A landscape with many valleys, sampled at points; each row gives a point and its height.
From any point a ball rolls to the lowest of the 2 points nearest to it. It stops when none of these is lower. Distance is the straight distance between rows; heights are no part of it.
j491: [ 41 -21  -7  20  26 -29  33  -4 -41   0 -38   9  -4 -10  20  27   1  30
  32 -34  -4  10]  height 543
j162: [-40  40  35   9   8 -23   7  -4   4   7  12  26 -25   2  -9  24  12   0
  40   1   3   7]  height 497
j107: [ 31 -16 -24  15  31 -29  49   0  -2  -1 -15 -10 -16  -6   9  23  32  -6
 -13  20  12  -7]  height 380
j57: [ 17  -5  23 -52  -1  33   3  11  48  13  34 -24 -12 -13  28 -15 -30  30
 -13  11   4 -33]  height 523
j721: [ 28 -39  -3 -35   5  21 -11  15  26  -7  31  -5  -9 -17  17   1 -23   0
  -4  32   8 -26]  height 493
j610: [ 16   3  19  -9   8 -29  12 -19 -25  10 -34  -3   9   0  17  40  10  29
  34 -12  15  11]  height 510
j396: [-15  10  -8  19  33  -4  -1  -4   3   4   0  -1  32  -7  53  19  36 -12
   4  17  35 -16]  height 485
j161: [ -6 -10   6 -29   7 -16  -8 -18  26  -6  11  11 -27  23 -35 -22  -5  -8
 -46  -4  -6 -27]  height 198
j665: [-38 -22   9 -12 -22  27 -48  -4   7 -34   1   9   4  20 -58 -23 -11 -29
 -25   3  -7  10]  height 369
j663: [ 50 -23 -41  46   1 -13  28   8 -12 -42   5 -25  -5  -9   3   5  10 -34
 -11  -9  21  33]  height 453
j388: [-36   8  27   4 -18  27   7   1  25  -3  27  15 -24  40 -37 -20  23  -6
   7 -42 -25  -9]  height 706
j512: [-17  33  60 -16  -6   4 -42  48   6  14  21 -31  25  -4 -13 -16 -12   3
  19 -36  31  11]  height 694
j710: [  4 -20  -7  57  29 -25  11  27 -17 -14 -17  43 -11 -19  11  26  -5 -22
  32 -19  42  34]  height 608
j723: [-29 -35  15   7 -29   2   5  12 -18 -26   7  -6  35 -32  -6 -11   0 -16
  51  32  23  52]  height 266
j531: [-44  29  30   5  38   7 -27  37  14   7  19   5  14  10 -24  -1  17 -10
  26   2   3 -24]  height 597
j837: [-37 -19  -8  -4 -12   3 -35 -15  31 -12 -24   2 -14  16 -48 -32   3 -35
 -55  16   7 -20]  height 295
j37: [-14  83 -13   0  17  -7 -10 -44  -8   0 -35   9  20   8  19  12  11  24
 -12  13 -13   5]  height 294
j387: [ 37  -8 -24 -34  17  -6  17 -23  24  16 -12  16   7 -19  52  20  -6  18
 -26 -10  19 -35]  height 710
j961: [-27  39  24  -7  29  -3 -14  -7   8  18   9 -21  39   8  17   1  36   5
   6  10  16 -12]  height 545
j640: [-13 -47  59 -20 -32  25 -29  32  -1   1  16  15  26  -9 -39 -53  -7  -5
  -9 -23 -22  55]  height 267
j401: [ 15  35  10 -55  -5  21   4 -23  18  -3   6 -51  12   0   0  17 -13  51
  19  17 -15 -21]  height 610
j747: [-25  56  46  -5  16   7 -34  36  24  20  21  -3  24  25 -29 -34  19  -8
  -5 -33   2  -6]  height 639
j793: [ -7 -33   7  -5 -38  38 -17  34  18  23   7  32  23   8 -67 -48   4 -13
 -34 -36 -19  33]  height 119
j672: [ 14 -34   4 -19   2  18  12  11   0  -6  48  -4 -17   6 -15  -1 -12  -1
   5  17 -36 -24]  height 463
j546: [  4  54  -4 -12  -3   9 -11   4 -12  16  16 -27  15  15   3  17  -5   5
   9  26 -39 -24]  height 430
j652: [-17  67 -21  29  41 -18 -10 -15 -17  12 -37  31   0   8  22  34   1  12
  14 -13  -2 -15]  height 211
j648: [ 38 -77 -31   7   0  -5  15  -4 -32 -23 -40   4  28 -29   9  14   1   6
   7  -4  20  39]  height 715
j177: [ 29 -21  19  -6  -5  -1  25   6 -17  -9  22 -36   1  -1  14   5  -9  15
  49  17 -35  21]  height 477
j429: [ -5 -32  17   2 -16  32  36   8   4 -12  17  -1   0   4  -4  -8  10 -38
  15  38 -14  27]  height 601
j756: [ 24  36   4   2   6  18  -2  10 -24  -6  -3 -38   5   2  26  26 -16  24
  48  18 -17  11]  height 480
j548: [-12  47  23   6  -1   3 -14  18  23   2  22  -9 -14  47 -26 -43   2   4
 -12 -46 -25 -16]  height 681
j528: [  8  29  -6  36  26 -33  19  19   4   9  -8  25   3 -22  32  35  -8  -3
  48  -8  46   9]  height 572
j447: [  6  -4  17   8  -5 -38  25  13 -16  -8 -16 -25   3 -27  18  33   0  32
  61   4  51  27]  height 468
j827: [-15  23 -51  22  37  -1  13 -33  37 -14  18  26 -30 -15  15 -13   6  19
 -28  14  -7 -66]  height 680
j978: [ -2 -14 -33  -2  34   8  14 -14  36  -7  18  22 -32  -7   7  -6   3 -17
 -35  43  -5 -36]  height 660
j343: [ -4  12  29 -28   2  25  16  27  11  31  24  -6  15  14 -17   1  22  14
  20 -10 -32 -13]  height 513
j507: [-10  18 -18  17  19   2   9  -6  -5 -10  14  -5 -13  21  -1  30  15 -10
  17  13 -12 -25]  height 375
j374: [-26  55  29 -20   9 -22 -39  -2  -2  31 -18 -13  33  -5  21  24   0  25
  18  18  19  -1]  height 596
j241: [-31   5  25  21  13 -30  26  20  12  -2  23  24 -19 -21   5  24  -7 -18
  57  16  37  20]  height 531
j35: [  0 -14 -20  16  -4  20 -13 -17  -5  19 -27  37  22 -11  36  12  16 -48
 -38  15  19  12]  height 338
j113: [  1  -4  50 -47 -11  23 -11 -15  16   6 -12 -54 -10  11   5  -4 -22  60
  13   4 -11   8]  height 587
j472: [ 15 -70 -48  42  -1 -27  16 -14 -38 -37 -19  17  -1 -27 -25 -20  -8  -6
   5  20 -18  53]  height 772
j341: [ -2  34 -13 -27 -11  -2   0   6   2  13  22  -5 -18  11 -55  -2 -26  38
   2 -10 -54 -29]  height 517
j986: [ 19 -56 -33  34   6 -25  11  -4 -29 -40 -33  29   2 -15 -29  17  16 -12
   7  -6  16  30]  height 743
j660: [  6 -28  44 -26 -28 -19 -24 -21 -20  16   0  -9   0  11  22   3  -8  11
 -10 -12  15  17]  height 682
j327: [ 34  46 -46  18  33 -16  38 -17  -8  20 -23   2  -3 -13  42   7  12  13
  -9  -2 -11 -23]  height 786
j814: [-22  -7   9   6   5   8 -25  -9 -12   7   9  19  15  -5  29  18  15 -38
   9   9  34  13]  height 423
j220: [ -9 -31 -64  39 -12  12   9 -23  17 -11 -62  45 -11 -23 -18  12   4 -23
 -25   0   2 -22]  height 215
j74: [ 31 -25 -22   0  14 -18  43  22  -5 -16  23 -14 -27  -3  -8   5   2   3
  22  26 -28  -8]  height 432
j864: [-19 -41 -30  24 -24 -14 -11 -33 -12 -10   1  35 -30  11 -21   7  -2   1
  -3  -7 -11  -7]  height 759
j935: [-42  43  12  10  41 -14  -7  -4  32   3  17 -13 -10  28 -19 -55  26   3
 -60  -8 -20 -37]  height 525
j600: [ -1   5 -20  47  25   0  39   0  -4 -31 -39  45 -22  -9  10  23  10 -30
  10 -47  24  22]  height 636
j285: [-29 -44  33 -22 -34  20 -24  14  -9  -4  17 -11  32 -13 -10  -7  10  -4
  27   4   6  22]  height 107
j411: [-39  55 -14  13  17 -10 -19 -34  17  -1   0  -3 -11  26   3 -25  14  20
 -35   5 -18 -47]  height 449
j410: [ -1 -23  27 -35 -51  -1 -27 -13  -2  19 -12  -9  11   1  -2 -14 -15 -21
 -37  18  21  30]  height 641
j418: [-41 -14  22  16 -10   0  19   7  13  -8   2  26 -11  -9 -22   6  13 -46
  25  35  10  30]  height 571
j127: [  2  45  13  -4  -7 -32 -28 -22 -14   9   4  12 -21  32  -1   6  -4  14
 -24 -19  -7  -1]  height 359
j992: [ 10   6  31 -39  -6  24   9  22  33  38  33 -13  22  12  -6 -40  17  -3
 -36 -10 -18 -14]  height 554
j500: [  5   2   3 -25   1   3 -17 -24  12  23   4 -10  13   2  52   2   6  12
 -32  -4  31 -26]  height 731
j471: [-52   3   7  33 -28  -5 -31 -19  -3 -21  13  16 -38  19 -25  14  -5 -12
  14 -16   2 -11]  height 739
j270: [-11  31  26   2 -19 -28 -20 -14 -46   3  15   1 -12  21 -24  -2 -12  27
  25  -3 -45   6]  height 418
j940: [ 21  19  16 -43   4 -27 -23   4   6   9  12 -16 -21  36 -11 -20 -23   9
 -40  -6  -8 -16]  height 283
j477: [  9  57  -8 -27  -3  33  13  22  18  34  17 -27  31   6  -1 -16   8  28
   7   4 -54 -23]  height 476
j179: [ -9 -18  12 -13 -10   0 -19  11  -4  -4  45   3 -22  13 -43 -25 -18  24
  -2 -22 -51 -16]  height 494
j614: [ 14  24 -46 -26  35 -14  -1 -29  18   6  23  23  -8  -3  25  12 -21  20
 -16   5   6 -48]  height 696
j385: [  1 -22  34 -53 -38   9   8  12  27  17  17  -7  -1  -6 -11 -32   0 -22
 -43   3  -2  11]  height 598
j293: [ -6 -33  30 -37 -19  31 -14  -4  26  12   9 -62 -15   4  30  -2 -11  22
 -19  -6  12  -9]  height 555
j844: [ 28 -18 -13  -1 -27   0  11 -18 -29   5  16  -6  -2   0  47  24   0   1
  15  -7  12   1]  height 737
j716: [ 42 -10  -5  30  27  -5  40  32 -25 -23 -37  20   6 -17  -3  18   5  -9
   0 -64   5  13]  height 591
j200: [-17 -37  32  20  -4  -9  -3  14 -18 -13   6 -33   7 -33  23   2 -13  23
  69  12  36  40]  height 394
j522: [ 57 -37 -44   7  16  10  47  24  -3 -16 -43  14  23 -36  13  -5   5 -22
 -22 -41  17  -1]  height 643
j970: [-51  97   9  -3  17  -7 -29 -19  13  -5 -21  -7  -5  17 -14  -7   6  13
 -13   0 -23   1]  height 374
j288: [ 25 -51   4 -13 -29 -18  -8 -29 -28   4  29   5  -6  -5  33   4 -29  32
 -10  -6  -4  -5]  height 713
j421: [-45  10  50  28 -15   4 -35  20  10 -14  31  17 -39  27 -40 -15  -5 -17
  13 -29  -8   5]  height 722
j373: [ 18 -34 -55  15  17  -5  43 -15   6  -3 -25  32 -28 -10  -6  19  13 -10
 -24  -9   1 -25]  height 312
j219: [-12  -7  -3  -1  -1  26  14 -10  24  -1  -2  16  -8  14  -4  -7  -1 -49
 -28  50 -20  -1]  height 632
j547: [-30 -46  70 -14 -37  14 -59  23  -4  14  17 -20  16  -6   5 -36  -8  -6
   4  -3  14  39]  height 282
j670: [-17  20 -35  46  37  -9   0 -19   0 -11 -35   0 -26  12   2  27  19  19
  10  -1 -16 -44]  height 306
j903: [ 24  -6 -37  32   2   2  15 -17 -33  13 -10  27  -6   5  45  18   9 -20
   6 -31   6  -2]  height 760
j922: [ 13 -16 -42  30 -31  28   6  -8 -25   1 -27  23  21 -12   2  13 -17 -34
 -11  36   0  25]  height 219
j419: [ 66 -71 -41  11 -13  18  28  16 -25  -8 -49  12  20 -58   7 -14 -28  -7
 -15 -14  12  24]  height 683
j681: [ 14   2  53 -17  -6  43 -32  41  13  32   8 -37  28  19  -9 -20  -5  21
   1 -44  -4   6]  height 742
j225: [-27  69  45 -11 -11 -25  -7  11  -6  19   2   8  -9  13 -23   6 -16  19
  26   0 -19  31]  height 464
j862: [ 29 -25 -57   0 -11  14  25  11   4 -36  10 -23  16 -13  -8  -1   3 -46
  -9  37  18  13]  height 379
j52: [ 50 -37 -46   7 -13  -5  43 -10 -11   0  -6 -19  13 -27  49  15  -5  18
   2 -24  24  -7]  height 757
j124: [ 43 -25 -67  17 -30   7  23  -1 -27 -18 -24  -9  29 -30 -29 -10 -23 -18
 -12  41  19  41]  height 313
j42: [-18 -25   8   5 -17   3 -50 -11 -21 -11  -2  23   7  18 -22  14  -1 -41
 -13  17   9   2]  height 428
j950: [ -7  55   8 -16  30 -34 -18  16  -1   9   3 -31   7  31   3 -64  25  14
 -54  -8   1 -17]  height 622
j378: [-11  66  50 -28  -6  15 -31   1   4  17 -36 -44  10   1  14  14 -13  38
  17  14   0  18]  height 638
j88: [ -4 -36 -65  29 -30  23   9 -12   9 -21 -21  25 -19 -10 -32  -1 -14 -39
 -16  40   2 -13]  height 95
j872: [ 51  20 -56 -11   6 -15  44  -1  -8   6   6 -24  -9 -16  32  14  -6  23
  14   6   2 -18]  height 773

Where does a ball stop that starts at each point below?
j429: j161
j710: j161
j378: j74

Call two points neighbours if one is among the 2 nearest of the other. Go from one point of each pair to the other, from neighbour to neighbour, staying as low as possible. Name the highest point that can't be avoided.
j793 and j285: j547
j793 and j922: j42
j285 and j652: j756
j285 and j161: j665
